The views of a scene show one set of named points, each view turned or mirrored, and shifted as a whole, with a little noise and some points left out.
In the rows, zero is written as 128.

Scene 1
View 1
q345: [ 95 127 157 150 139  95 150 154 115 136 156 125 144 159 123 108 134 140
 124 161 100 111 139  71 156 154 171 155 121 177 145 113 135 156 123]
q533: [122 133 135 139 116 103 151 134 108  76 143  86 116 135 136 162 138 138
 128 116 167 123 162 119 211 133 131 166  67 126 155 127 145 152 118]
q402: [120  93 142 152 139 132 133 130 121 114 147  91 127 129 147 145 146 133
 131 147 123 123 161 107 161 185 132 171  62 168 159 114 112 191  90]
q712: [108 113 152 148 137 111 140 144 119 121 157 109 134 141 132 128 144 137
 129 153 116 114 148  90 164 168 152 163  90 164 152 112 125 169 110]
q430: [113 127 137 146 126 104 153 138 106 102 137  97 127 150 137 142 127 136
 126 131 138 126 157 101 183 138 143 159  89 159 152 127 140 158 115]
q480: [110 122 132 151 131 107 157 138 101 119 125 100 134 164 141 131 114 134
 121 138 120 129 158  91 166 137 147 154 102 186 151 131 137 164 111]
q781: [107  94 146 158 148 127 138 137 117 143 142 107 141 150 143 119 133 133
 126 163  90 122 153  83 134 183 150 161  93 202 153 114 111 190  93]
q850: [103 146 146 142 123  85 160 150 106 104 147 111 132 158 123 130 128 140
 124 134 137 116 146  89 191 124 159 155 110 148 146 124 153 138 134]
q486: [110 100 142 155 142 124 141 136 115 131 140 102 136 148 144 128 132 133
 126 154 104 124 156  90 148 173 146 161  87 190 154 117 118 185  97]
q477: [ 96 147 160 141 127  80 155 159 113 113 163 124 136 156 113 119 139 143
 125 147 126 107 136  79 186 133 172 156 119 144 144 115 151 134 139]
q478: [113 137 117 150 121  99 172 133  87 106 104  89 131 177 146 139  95 134
 117 119 137 141 165  96 181 107 142 149 107 188 149 144 152 152 117]
q639: [ 92 148 153 145 130  79 162 158 106 126 149 125 143 171 117 109 124 141
 121 149 113 112 138  71 173 125 176 149 133 169 141 121 153 136 138]
q563: [106 134 163 138 126  93 141 152 124  96 178 112 126 129 116 138 160 142
 132 143 143 103 141  97 197 156 157 168  84 118 151 108 139 146 128]
q302: [106 127 154 144 130 100 145 148 118 109 161 110 130 141 125 132 145 139
 128 145 129 111 146  92 181 154 155 163  93 146 151 114 136 155 120]
q358: [119  87 125 161 144 139 143 122 107 134 114  87 135 154 162 135 116 127
 124 147 101 139 169  98 136 173 131 160  78 216 158 127 111 202  80]
q823: [121 104 134 150 132 125 143 128 112 106 135  87 125 138 148 149 134 133
 128 135 132 129 164 109 171 164 130 166  67 167 158 123 122 181  96]
q69: [119 122 128 148 125 111 155 131 101 100 125  87 125 152 146 148 121 134
 125 124 142 132 164 107 183 135 134 160  81 166 154 132 138 165 108]
q584: [129 116 119 147 120 120 153 122 101  83 120  73 116 142 153 166 123 133
 126 113 159 137 173 123 194 136 118 165  60 155 159 136 136 171 100]
q223: [111 124 120 155 131 110 166 133  91 125 103  94 137 179 150 130  96 132
 118 131 116 141 164  88 159 123 145 147 110 208 149 139 141 166 108]
q435: [111 102 134 157 141 124 147 133 108 134 125  98 137 157 149 128 119 131
 123 149 103 131 160  89 145 163 143 157  94 203 153 124 121 184  95]
q544: [103 138 117 155 129  96 178 138  83 133  93 101 143 197 146 118  80 133
 112 131 110 142 160  77 157 102 155 139 134 221 145 145 152 153 119]
View 2
q486: [134 109 181 134  88 145 165 144 154 154 114 127 147  62  94 137 146  87
  69 103 176 163  73 151 122 105 100 126 105 131 110 138 164 187 131]
q223: [145  83 172 109 109 164 150  96 178 163  90 128 151  89 103 138 128 113
  84 104 161 168 100 182 106 106 112 126 114 123 124 168 155 180 137]
q639: [120  79 179 120  92 175 182 115 143 134  89  96 157 112 109 126 118 137
  74  90 153 188 101 141 143 102 135  92  96 148 126 165 156 130 109]
q345: [122  88 184 134  84 164 187 133 138 133 104 100 153  83 101 125 127 116
  63  91 170 182  85 138 145 103 123 101  97 143 117 152 161 142 112]
q402: [128 140 178 129  87 130 151 167 153 159 118 140 142  78  96 151 166  76
  79 112 158 155  67 132 116 102  99 118  93 144 115 118 166 205 130]
q584: [135 138 163  96 109 139 122 137 178 176  92 151 143 126 108 165 164  96
 107 123 120 153  93 150  94 101 112 113  91 149 134 131 160 213 137]
q544: [148  58 171 105 115 179 156  72 181 161  80 118 155  94 106 130 111 130
  82  98 164 177 112 196 109 108 120 126 121 117 126 187 151 162 136]
q781: [134 104 186 145  82 145 175 146 148 149 121 122 146  45  90 131 142  82
  60  99 190 165  67 151 129 107  97 128 107 126 104 138 165 182 129]
q823: [132 132 173 118  95 137 144 150 162 164 107 140 144  93 100 153 160  86
  88 114 148 157  78 142 110 102 105 117  95 143 121 127 164 203 132]
q563: [106 134 176 120  84 147 166 167 132 138 100 111 150 131 109 146 153 115
  86 104 125 176  84 100 142  96 133  78  74 173 131 123 163 156 104]
q480: [135  98 174 114 100 158 156 118 164 157  95 124 150  95 103 140 136 110
  82 103 155 169  92 159 116 104 116 115 104 136 123 154 158 176 129]
q712: [121 117 180 132  83 147 170 154 142 144 110 118 148  87 100 139 147  98
  73 102 160 170  76 129 134 102 114 106  93 147 117 132 164 171 118]
q435: [139 101 179 129  94 149 161 130 161 158 109 129 147  61  95 136 140  89
  71 104 177 163  77 162 116 106 100 129 110 126 112 146 162 187 135]
q302: [116 119 177 122  87 151 167 152 141 142 102 115 149 111 105 142 146 110
  81 102 142 174  84 121 136 100 125  93  85 158 126 134 162 161 113]
q478: [141  90 165  95 115 166 140  93 181 168  79 130 151 120 110 145 131 123
  98 109 138 169 110 176 102 104 122 115 107 134 134 168 153 179 135]
q533: [120 143 165  96 103 143 133 147 162 163  88 137 146 149 113 162 162 111
 108 118 107 163  95 126 110  98 127  91  79 166 140 127 160 190 122]
q358: [148 110 178 131  95 140 152 134 171 168 116 143 144  47  90 142 149  73
  71 110 183 154  71 173 105 107  88 143 115 117 107 141 164 210 145]
q477: [112  97 178 119  88 167 178 134 137 132  91  98 155 125 111 132 129 133
  78  93 139 187  97 122 147 100 139  82  85 161 131 150 158 133 105]
q69: [133 118 168 104 104 149 140 129 169 165  93 137 147 115 107 152 149 105
  96 113 135 163  94 151 106 101 116 111  95 145 130 141 159 192 132]
View 3
q823: [157 144 141  88 101 118 147 117  99 180 158 130 161 112 112  91 105 123
  97 103 116 134  92 167 139 181 128 118 161 123 107 159 133 101 111]
q223: [172 136 124  91 104 105 110 142 105 144 126 132 181  88 108  69  81 103
 114  92 122 149  84 152  79 173 129 101 153 101 130 174  95  97 116]
q435: [162 137 141  93 112 114 132 130 101 150 137 119 166  89 105  81  97 121
  94 117 109 161  73 153 101 181 116 114 153 104 121 165 122 100  95]
q358: [174 129 150 102  94 115 161 119 103 150 140 115 160  79 107  65 102 125
  73 118 111 166  68 147 108 190 117 127 161 103 106 158 120 107  88]
q712: [138 152 143  81 134 120 118 126  96 170 153 120 162 116 106 117 106 128
 107 125 101 148  80 169 127 173 113 108 146 118 126 165 149  97  99]
q478: [171 141 115  86 102 104 101 145 102 155 130 143 186 101 110  73  77  96
 127  76 129 131  98 160  86 169 139  95 155 110 131 174  90  92 132]
q345: [133 153 136  77 154 115  84 141  98 152 137 116 170 110 101 123  98 123
 121 132  96 160  71 165  96 165 106  96 134 107 147 175 142  93  95]
q639: [133 157 121  72 156 110  60 152  97 152 132 127 181 118 102 124  87 111
 144 114 104 146  84 169  85 156 115  82 133 108 156 183 127  86 114]
q486: [154 140 147  91 118 117 136 124 100 157 145 115 161  95 105  92 105 128
  91 126 104 161  71 157 114 181 112 116 151 108 119 164 136 102  90]
q302: [134 158 134  73 138 119 103 129  95 179 156 128 167 130 107 126 103 122
 124 114 105 131  91 177 131 167 120 100 145 124 130 168 147  93 113]
q584: [170 145 128  87  82 114 147 119  99 191 161 147 170 120 118  81  95 108
 110  70 133 108 112 173 144 179 147 114 169 132 102 160 113  99 138]
q430: [151 151 127  81 115 114 113 131  98 177 151 136 172 120 111 102  95 112
 122  94 118 125  98 173 123 170 131 101 153 123 124 168 125  94 124]
q69: [162 146 127  85 101 112 126 129  99 177 150 140 173 114 114  88  92 109
 116  85 124 124 101 168 124 174 136 106 159 123 116 166 116  96 127]
q544: [174 135 115  89 112  99  83 157 105 129 111 134 190  82 105  66  70  95
 126  89 124 155  83 148  52 165 129  90 147  93 145 182  80  91 119]
q477: [126 163 123  67 157 115  65 145  95 170 145 131 176 133 104 137  94 115
 146 112 103 132  92 178 110 156 118  84 135 120 150 179 140  85 119]
q850: [139 158 119  71 137 112  78 143  97 173 145 139 179 130 108 121  89 108
 144  95 114 123 101 177 111 159 129  87 143 122 142 177 126  87 130]
q480: [158 143 129  86 116 111 111 136 100 158 138 130 174 103 107  89  90 111
 115 101 116 144  85 161 100 172 125 103 151 110 128 171 115  95 114]
q533: [150 157 123  76 105 117 122 122  96 203 167 151 171 141 117 110  97 109
 131  74 127  97 119 185 153 170 144 103 161 140 113 164 128  92 144]
q781: [151 139 152  92 126 119 135 124  99 149 142 107 158  90 102  96 107 134
  85 139  97 175  61 153 109 183 104 118 147 104 122 163 143 104  78]
View 4
q69: [168 106 110 132 167 139 115 129 122 117 155 126 122 108 148 121 125 135
 134  92 134 127 137 150 107  97 126 127 153 124 124  85 100 163 113]
q544: [126  82 117 122 190 154 127 125 123 149 154 152  93 164 134 147 122 184
 112 120 126 143 113 165 119  84 108 134 146  82  94 126  84 151  90]
q486: [170 123 108 101 161 128 133 137 176 103 147 142 114 120 134 137 102 134
 128 108 135 163 101 166 113  91 123 133 155 128 124  93 105 164 150]
q402: [187 132 106 107 152 123 128 139 172  90 149 129 126  94 140 123 106 113
 142  91 141 150 116 160 108  99 132 129 157 148 135  70 111 171 157]
q480: [160 105 109 120 171 140 122 131 139 121 151 138 111 126 143 132 116 147
 124 106 131 145 119 158 111  91 118 131 153 113 117 103  98 157 118]
q223: [139  94 115 120 181 145 130 129 135 134 153 144 101 145 134 139 119 166
 125 106 132 140 117 164 117  89 117 134 147 102 102 102  90 160 108]
q850: [184 103 103 136 165 146  94 130 106 121 149 133 129 107 167 124 123 130
 103 120 120 146 129 141  96  88 109 124 162 103 137 139 107 133  97]
q781: [171 128 107  91 158 125 137 140 192 100 145 149 110 125 130 143  95 134
 124 115 135 176  88 171 115  88 120 136 156 127 124 102 107 161 160]
q533: [195 111 104 149 157 139  95 129  97 107 156 110 141  76 167 104 132 109
 135  83 132 114 158 134  94 103 128 120 160 134 143  83 109 156 105]
q584: [171 106 111 140 166 137 117 128 114 114 158 114 126  95 148 110 131 128
 151  70 140 107 154 147 106 106 135 125 151 137 124  55  98 174 113]
q430: [178 109 106 131 164 139 109 131 123 114 151 128 124 104 155 121 122 130
 124 101 131 136 132 148 103  95 121 126 157 120 131 101 103 153 113]
q477: [195 110  99 129 159 143  90 133 117 114 145 139 131 105 172 127 117 123
  90 134 116 164 117 141  93  83 103 125 168 101 145 159 113 124 105]
q478: [144  87 114 137 182 151 117 125 106 138 156 134 109 134 144 128 130 162
 126 100 130 123 136 154 112  93 118 129 148 100 107 102  89 156  90]
q712: [190 125 102 111 154 130 115 138 158  99 146 138 126 103 152 129 106 119
 117 114 130 164 109 155 103  90 118 129 161 127 139 113 112 150 141]
q639: [177 103 102 124 168 147  99 131 123 124 145 148 120 126 163 136 115 141
  87 141 115 169 108 149 100  80 100 128 163  89 132 166 107 124 102]
q435: [158 115 110 102 167 131 136 135 171 111 149 145 108 130 130 139 106 145
 129 106 136 158 103 168 116  91 122 135 151 122 116  93 100 166 142]
q563: [216 125  96 133 147 134  88 136 122  94 146 123 145  74 177 112 117  97
 108 115 123 154 130 136  88  93 115 121 170 127 159 128 121 135 123]
q823: [177 120 107 119 159 130 124 135 150 101 152 126 124 100 143 121 114 123
 141  87 139 137 127 156 108  99 131 128 154 138 129  71 105 169 138]
q302: [197 120 101 124 155 134 102 135 135 103 147 132 133  95 163 123 113 115
 111 116 126 156 120 146  97  92 115 126 164 122 145 123 114 142 125]
View 5
q477: [148 110 119 115 104  79 100 176 127 153 131 157  49 136 157 113 118 163
 139 114 121 121 173 191 159  99 128 148 144 170 128 113 153 134 189]
q823: [116 111 141 117 141 114 105 163 130 105 127 130  58 147 169 100 134 163
 126  87 116 116 165 130 120  77 148 176 153 182  98 126 128 123 106]
q533: [133 108 123 110 121 113 141 154 172 129 118 136  43 130 161  96 124 185
 163 104  95 143 180 159 119  96 140 174 151 172 102 108 137 119 109]
q345: [135 112 132 122 119  79  73 185  97 133 137 152  61 148 164 119 125 147
 112 102 135 100 162 169 162  86 133 149 148 177 125 125 150 138 186]
q435: [114 116 146 125 147  99  73 182 100  89 131 138  65 154 169 121 136 149
 109  89 135  90 163 125 142  74 146 167 165 185 108 130 149 132 128]
q478: [129 121 125 122 138  92 102 189 147  84 111 151  44 132 157 143 130 183
 153 114 119 101 194 141 153  98 137 164 189 174 115 103 192 132 118]
q563: [142 103 124 110 104  98 121 155 140 165 134 141  51 138 164  85 121 164
 140 102 107 142 162 184 132  91 135 159 125 172 113 119 117 125 163]
q486: [115 113 147 122 143 102  75 177  98 101 135 135  67 156 171 111 136 146
 105  86 133  96 156 129 137  72 146 167 154 185 105 134 135 131 134]
q302: [135 107 129 114 116  95 104 166 127 141 133 142  55 142 164  99 124 160
 131 100 117 124 164 169 138  88 137 160 140 175 114 122 132 129 157]
q69: [124 114 132 118 136 106 113 170 146 102 119 139  50 138 163 115 130 175
 145 101 112 117 179 140 132  89 142 172 166 177 105 113 154 126 110]
q223: [122 122 133 126 147  90  82 194 122  76 118 149  53 142 161 144 134 169
 133 105 131  87 185 130 157  89 140 164 188 179 116 113 187 135 124]
q544: [128 126 128 130 143  76  72 208 121  71 114 161  49 138 155 164 131 172
 139 117 137  76 196 139 175  97 133 155 200 175 126 105 214 140 141]
q850: [144 112 119 115 112  85 109 176 142 136 124 153  45 132 157 119 121 173
 149 115 115 121 181 178 153 100 131 155 156 169 122 108 162 132 162]
q480: [125 116 134 122 136  93  90 183 123 100 123 145  55 143 162 127 131 165
 131 102 125 101 176 143 148  88 139 163 169 178 113 117 164 132 134]
q430: [130 112 128 116 128 100 110 170 141 117 122 142  51 138 162 113 127 171
 142 103 114 119 176 153 136  90 140 167 158 176 110 115 151 127 129]
q358: [102 117 155 126 162 110  70 181  98  70 131 129  70 159 173 118 142 149
 102  80 136  85 160 102 131  67 152 177 170 190  98 136 142 129 102]
q584: [119 112 133 115 141 120 130 160 164  96 114 131  47 136 164 106 132 184
 154  97 101 128 181 129 115  88 147 182 167 178  95 113 146 119  80]
q781: [113 113 151 125 145  98  62 180  81 103 140 135  72 161 172 111 137 137
  92  83 141  88 150 128 141  68 147 164 151 187 107 139 130 133 146]
q402: [112 108 148 117 142 117  96 159 114 112 135 124  66 155 174  89 135 151
 111  79 120 116 152 127 116  69 151 177 142 185  95 135 110 124 113]
View 6
q69: [ 82 124 133 112  90 106 136 103 125 135 145 111 126 152 129 129 105  90
 151 101 146 136 142 145  82  93 123 108 123 141 125 135 102  84 121]
q435: [ 80 148 137 105  99 139 115 124 130 132 157 130 148 160 126 134 141  82
 143 105 133 167 160 125 104 116  99 115 137 133 107 133 125 104 127]
q639: [132 138 146 113  98 100 172 133  98 141 137 130 125 166 136 142 163  92
 134 107 128 136 107 135 115 126 125  76 133 151 144 128 100 140 159]
q478: [101 125 130 112 108 106 159  87 128 151 134 108 133 154 134 130 127 109
 146 109 159 151 128 165  78 101 134  99 101 118 128 142 118  97 137]
q781: [ 80 157 142 103  94 146 105 143 125 124 165 139 150 163 122 137 150  70
 141 103 119 167 164 108 118 124  87 115 153 144 105 127 122 113 127]
q402: [ 60 139 139 107  78 126  99 134 126 116 165 126 134 154 120 131 104  64
 152  96 124 142 170 112 100 100  95 124 155 159 111 126  99  82 107]
q358: [ 61 150 133 103 100 153  96 118 144 129 164 128 157 156 121 131 131  81
 147 104 137 179 178 124  97 111  90 129 134 123  95 135 134  89 114]
q477: [128 131 149 116  86  86 171 137  91 134 137 127 113 162 135 141 143  84
 137 102 123 117 105 130 114 117 128  76 143 169 151 125  82 133 152]
q533: [ 81 110 136 117  75  80 145 103 113 127 142 103 105 147 129 128  77  83
 157  96 143 105 132 145  75  78 133 104 130 165 141 130  74  72 114]
q223: [ 97 138 132 109 112 126 144  99 133 149 141 119 146 158 132 132 144 105
 141 110 153 169 139 152  89 112 119 105 109 113 117 142 132 105 137]
q430: [ 91 126 138 113  87 101 142 113 116 133 145 115 122 154 130 132 112  85
 149 102 139 130 135 138  90  98 122 101 131 150 131 131  95  95 127]
q850: [115 126 142 116  89  87 167 120 102 137 136 118 115 158 134 136 129  90
 142 103 136 121 112 141  99 107 132  84 131 157 147 130  88 116 144]
q302: [ 98 132 144 113  79  99 142 136 103 123 148 125 118 158 128 136 120  74
 145  99 122 121 131 122 107 107 115  95 150 170 136 125  84 108 132]
q486: [ 78 148 139 105  93 136 111 134 126 125 161 132 144 159 124 135 137  75
 144 103 127 160 160 117 108 115  96 115 145 143 109 130 117 104 124]
q345: [115 149 148 109  93 116 146 147 103 131 149 138 133 167 131 142 162  79
 134 104 119 145 126 118 123 129 107  89 149 156 132 125 104 136 149]
q544: [117 140 132 109 124 125 165  93 131 161 133 119 149 162 137 135 166 118
 135 115 158 176 124 164  92 121 127  93  96 101 123 145 141 122 153]
q712: [ 89 141 144 109  82 116 125 141 111 122 156 131 129 159 126 137 129  69
 143  99 120 136 145 114 111 112 103 104 154 163 125 125  96 110 128]
q823: [ 67 132 135 109  83 118 114 118 127 124 156 118 130 152 124 130 101  75
 152  98 134 140 161 128  90  95 107 119 140 150 116 130 101  80 112]
q480: [ 95 136 136 109  99 117 140 113 123 139 145 121 136 158 130 134 135  92
 143 106 141 152 139 140  96 110 116 103 125 135 123 134 115 105 134]
q563: [100 125 148 116  68  82 146 142  93 118 148 122 103 156 128 137 106  66
 146  94 118  99 124 118 106 100 120  90 158 189 148 120  63 106 130]
q584: [ 64 115 129 113  85 101 127  91 132 131 146 102 121 145 127 124  76  88
 159  98 152 129 153 150  67  77 125 118 120 143 122 137  96  61 106]

Which points are out of place in each view (at most two, in the order of its rows)? Write - if all are in place.
view 1: q486
view 2: q402
view 3: q435, q478
view 4: q480, q533
view 5: -
view 6: q477

Scene 2
View 1
q717: [ 75 146 114 203 150 114 160 151  93 233 132 117 166  60 172 132 166  33
 151  53 129 227   3 108  98 184  78 216 134 185  68  93 140 131 128]
q725: [ 92 121 113 157 169 120 175 141  72 204 149  90 184  76 184 103 143  52
 118  71 149 202  36 117  73 164 102 209 112 206  41  93  98 167 150]
q290: [116 102 133 117 167 101 140 133  89 149 150  99 178  90 184  98 106  79
  93 120 173 181  87 157  71 160 110 167 125 175  52  99  79 192 135]
q21: [ 89 108 124 136 157  92 171 165  95 167 143 112 183  85 177  95 143  80
 131  67 157 194  90 126  86 163 134 159 127 174  75 106 111 167 141]
q26: [114  88 145  99 155  75 131 151 113 115 146 120 176  98 179  92 104 105
 103 119 181 171 135 167  83 160 138 120 138 145  81 112  87 191 126]
q782: [ 86 115 119 148 159 100 176 161  90 183 143 107 183  80 177  98 148  70
 131  61 152 200  70 118  82 165 124 177 123 184  68 103 112 162 144]
q915: [101 101 128 119 166  96 164 153  89 155 149 101 184  91 183  89 126  83
 110  88 167 185  97 139  74 158 131 160 121 180  61 104  91 184 144]
q947: [ 92 105 131 133 153  85 162 168 105 156 142 118 181  86 176  95 140  87
 130  72 162 191 100 132  90 165 137 147 131 164  83 107 112 168 136]
q71: [107 105 148 129 144  75 118 151 124 133 135 136 164  86 172 112 113  90
 118 113 170 186 108 165  95 172 117 130 152 134  92 111 108 171 111]
q394: [121 101 144 115 160  92 116 129 103 134 145 113 170  90 181 107  95  84
  91 136 177 177  97 173  77 165 104 151 137 157  63 103  80 191 120]
q891: [115 123 137 156 157 108 110 114  98 177 140 113 159  74 181 129 106  53
  99 133 160 195  40 164  81 176  66 191 140 167  53  93  93 171 114]
q487: [102  81 154  87 141  48 136 185 138  86 138 146 178 102 170  84 118 130
 127  94 184 169 181 163 100 161 176  75 151 117 120 127 110 183 119]
q444: [107 104 152 126 139  66 108 156 134 125 133 147 161  86 170 115 112  95
 122 116 171 186 118 169 101 175 121 118 158 122 104 114 115 169 104]
q522: [105 106 143 129 148  78 128 156 120 138 138 132 168  86 173 108 120  88
 120 105 168 187 105 158  93 171 122 135 146 142  89 110 109 170 117]
q99: [ 99  97 136 116 154  78 149 164 110 135 142 122 179  92 177  93 124  97
 120  91 172 182 121 147  87 162 142 130 136 152  85 112 103 179 131]
View 2
q99: [147 110  82  97  92 169  84 115 126 141 180  82 115 122 127 145 107 168
 169 126 118 154 127 135 164 124  92 125  99 169 148 158 133 149 117]
q290: [163 114  94 103 105 131  74 141 118 128 183  84 114 108 134 135 104 164
 175 129 113 136 112 132 135 129 106 106 105 133 145 124  95 120 156]
q947: [156 108  83 102  99 165  96 134 127 156 182  80 108 148 117 151 111 154
 170 121 121 146 142 137 174 133  95 117 100 179 147 145 139 130 125]
q487: [115 112  68  83  71 210  68  62 128 128 176  83 130  90 134 142 101 194
 168 129 119 185 116 134 172 110  76 153  92 189 154 208 157 203  70]
q26: [137 114  82  92  87 166  64  99 123 122 178  85 126  88 138 134 102 183
 173 133 114 160 107 131 145 117  93 129  99 150 149 164 116 161 117]
q444: [107 133  93 101  88 194  70 102 151 146 146  98 153 116 110 124  94 166
 180 141 112 158 114 110 173 120  77 140 115 161 141 166 121 159 119]
q71: [121 129  94 102  92 180  73 113 146 145 154  95 145 118 113 129  97 163
 179 138 112 152 117 114 167 124  84 133 113 156 141 154 116 147 128]
q394: [140 124  97 101  98 146  62 125 129 122 167  91 134  94 129 125  97 170
 181 139 109 142 100 121 135 123  99 117 111 126 143 135  88 133 152]
q21: [167 106  86 106 104 155 102 146 124 159 186  79 100 159 116 155 114 148
 169 118 122 139 147 141 173 136  99 110 101 178 148 134 138 119 133]
q891: [144 138 115 117 114 136  76 168 146 149 147 100 143 135 105 118  97 138
 188 140 106 117 114 107 150 138 101 103 127 120 132  98  73  89 187]
q522: [127 123  90 101  93 180  79 116 142 147 159  92 137 125 114 133 100 162
 177 134 114 152 123 120 170 126  85 131 109 163 144 155 124 146 125]
q915: [173 104  84 101 103 140  89 141 114 138 194  75  97 128 131 150 111 161
 169 121 120 139 130 143 150 133 106 106  98 158 148 132 122 123 139]
q725: [194 107  99 116 122 116 109 192 119 164 190  77  87 176 113 155 117 130
 174 116 121 111 150 142 160 148 114  85 109 155 143  90 112  72 175]
q782: [175 106  90 111 111 147 112 165 125 170 186  79  96 178 110 158 116 136
 170 116 124 129 156 141 177 143 102 102 104 178 144 119 137  99 145]
q717: [167 127 113 131 129 147 128 210 153 205 154  92 116 231  74 148 112  98
 182 121 121 103 174 119 202 159  98  93 128 174 131  82 123  54 183]
View 3
q891: [161 129 152 116 118 118 108  95  97 104 147  68 137 132 115 188 190 177
 135 123 164 152 122 138 139 189  95  74 153 153  84 143 100 151 145]
q290: [129 161 145 135 107 119  97 111 101 113 148 106 133 129 106 193 171 162
 106 138 154 138 114 164 122 151  92  85 125 158 102 128 117  97 153]
q522: [140 141 148 118 108 110 108 140 120 128 164 109 115 145  67 192 186 152
 125 156 143 121 130 151 143 121 137 106  97 126 109 129 101 123 112]
q394: [129 158 161 142 111 116  95 118 110 106 156 115 132 142  84 204 184 153
 115 144 152 136 121 155 117 168 102 100 111 152  92 121 121 118 138]
q947: [142 147 126 104 101 114 112 134 111 143 155  99 112 127  92 178 168 164
 112 151 144 121 123 164 154  88 126  85 114 129 127 140  93  92 130]
q21: [144 146 118  99 101 116 115 127 104 143 150  90 114 120 107 171 163 169
 110 146 146 125 121 166 157  87 120  75 125 133 128 144  89  87 139]
q717: [197  97 103  53 112 116 137  94  87 147 140  16 117 104 152 143 174 204
 144 115 162 149 128 136 200 113 114  35 188 129 117 178  55 139 143]
q782: [152 140 111  91 102 117 117 117  97 145 145  75 116 113 124 163 161 179
 111 137 151 131 119 164 163  91 110  63 142 138 128 152  84  88 147]
q26: [116 166 156 142 103 113  95 141 121 121 162 137 121 147  62 205 179 142
 107 162 141 119 123 167 118 126 122 115  83 140 108 115 120  95 125]
q487: [111 163 155 136  98 107  98 177 140 140 179 161 101 161  18 206 181 125
 108 186 125  96 134 169 127  77 162 141  42 112 125 108 113  92  91]
q99: [129 155 140 120 102 113 105 140 116 135 159 118 114 137  74 190 173 152
 109 158 142 118 124 166 138 100 127 101  97 132 120 128 104  93 125]
q71: [142 138 156 120 110 111 106 138 121 123 166 110 117 149  63 196 189 151
 128 155 144 124 133 148 140 135 136 109  96 126 103 126 102 131 112]
View 4
q725: [ 74 143  97 108 146 115 199  75 155 165 101 129 147 173 156 153 155 184
  78 107 158 141 146 124 123 205 144 171 138  92 109 114  75 165 123]
q71: [160 155 101 137 109 144 174 125 144 106 103 130 158 132 130 123 134 126
 113 135 153 151 148 112 152 114  74 174 130 139  97 124 127 111 114]
q891: [109 171 118 139 138 133 177  85 168 142  87 134 141 172 157 109 108 131
  54 123 149 174 165 108 117 133  97 171 119 100  99 108  89 162 116]
q717: [ 65 139  53  79 137 141 235  87 181 192  88 152 171 195 152 186 160 161
  47 145 172 148 135 101 117 160 153 153 103  73  77  85  75 165 140]
q487: [210 137  97 142  86 146 162 156 109  68 123 119 169  90 108 132 162 136
 182 130 154 123 134 128 184 119  55 184 154 180 107 148 161  64 109]
q99: [153 142 101 132 113 133 175 120 128 107 113 122 156 125 130 138 154 152
 136 120 155 133 142 126 158 153  89 179 147 143 109 133 125 107 115]
q444: [176 155  97 139 101 151 173 135 141  98 103 132 164 127 126 124 134 118
 120 143 154 151 146 109 157  97  64 174 127 145  92 124 136 100 116]
q394: [147 166 134 156 126 128 153 102 142 105 102 120 137 138 144  96 115 134
 104 110 142 160 163 120 138 139  75 183 144 132 113 132 112 134 106]
q522: [160 149  97 133 110 144 177 125 140 108 105 130 161 131 129 131 143 134
 119 133 156 144 145 115 154 123  79 175 133 139  99 125 127 108 117]
q915: [123 143 111 130 129 120 174  98 133 124 112 119 146 138 142 136 153 171
 121 104 153 135 146 131 144 186 109 181 153 127 117 132 105 130 114]
q21: [120 134  85 111 123 129 192 107 138 135 110 128 160 144 136 159 166 170
 119 119 161 129 136 126 149 177 118 174 141 122 106 123 107 125 122]
q290: [127 158 129 145 135 120 161  93 140 118 105 118 135 143 148 110 128 155
 103 101 145 152 159 126 135 170  94 182 149 124 118 132 102 142 108]
q947: [134 134  87 115 117 133 189 114 135 126 110 128 162 137 133 154 164 162
 126 124 159 130 136 124 152 163 107 175 141 130 104 126 115 116 120]
q26: [171 153 123 152 113 131 154 121 125  89 113 117 147 116 131 110 135 143
 140 112 146 142 151 127 158 143  69 185 153 153 116 143 129 106 106]

Which points are out of place in each view (at most two, in the order of its rows)? Write - if all are in place.
view 1: q522
view 2: q782
view 3: -
view 4: -
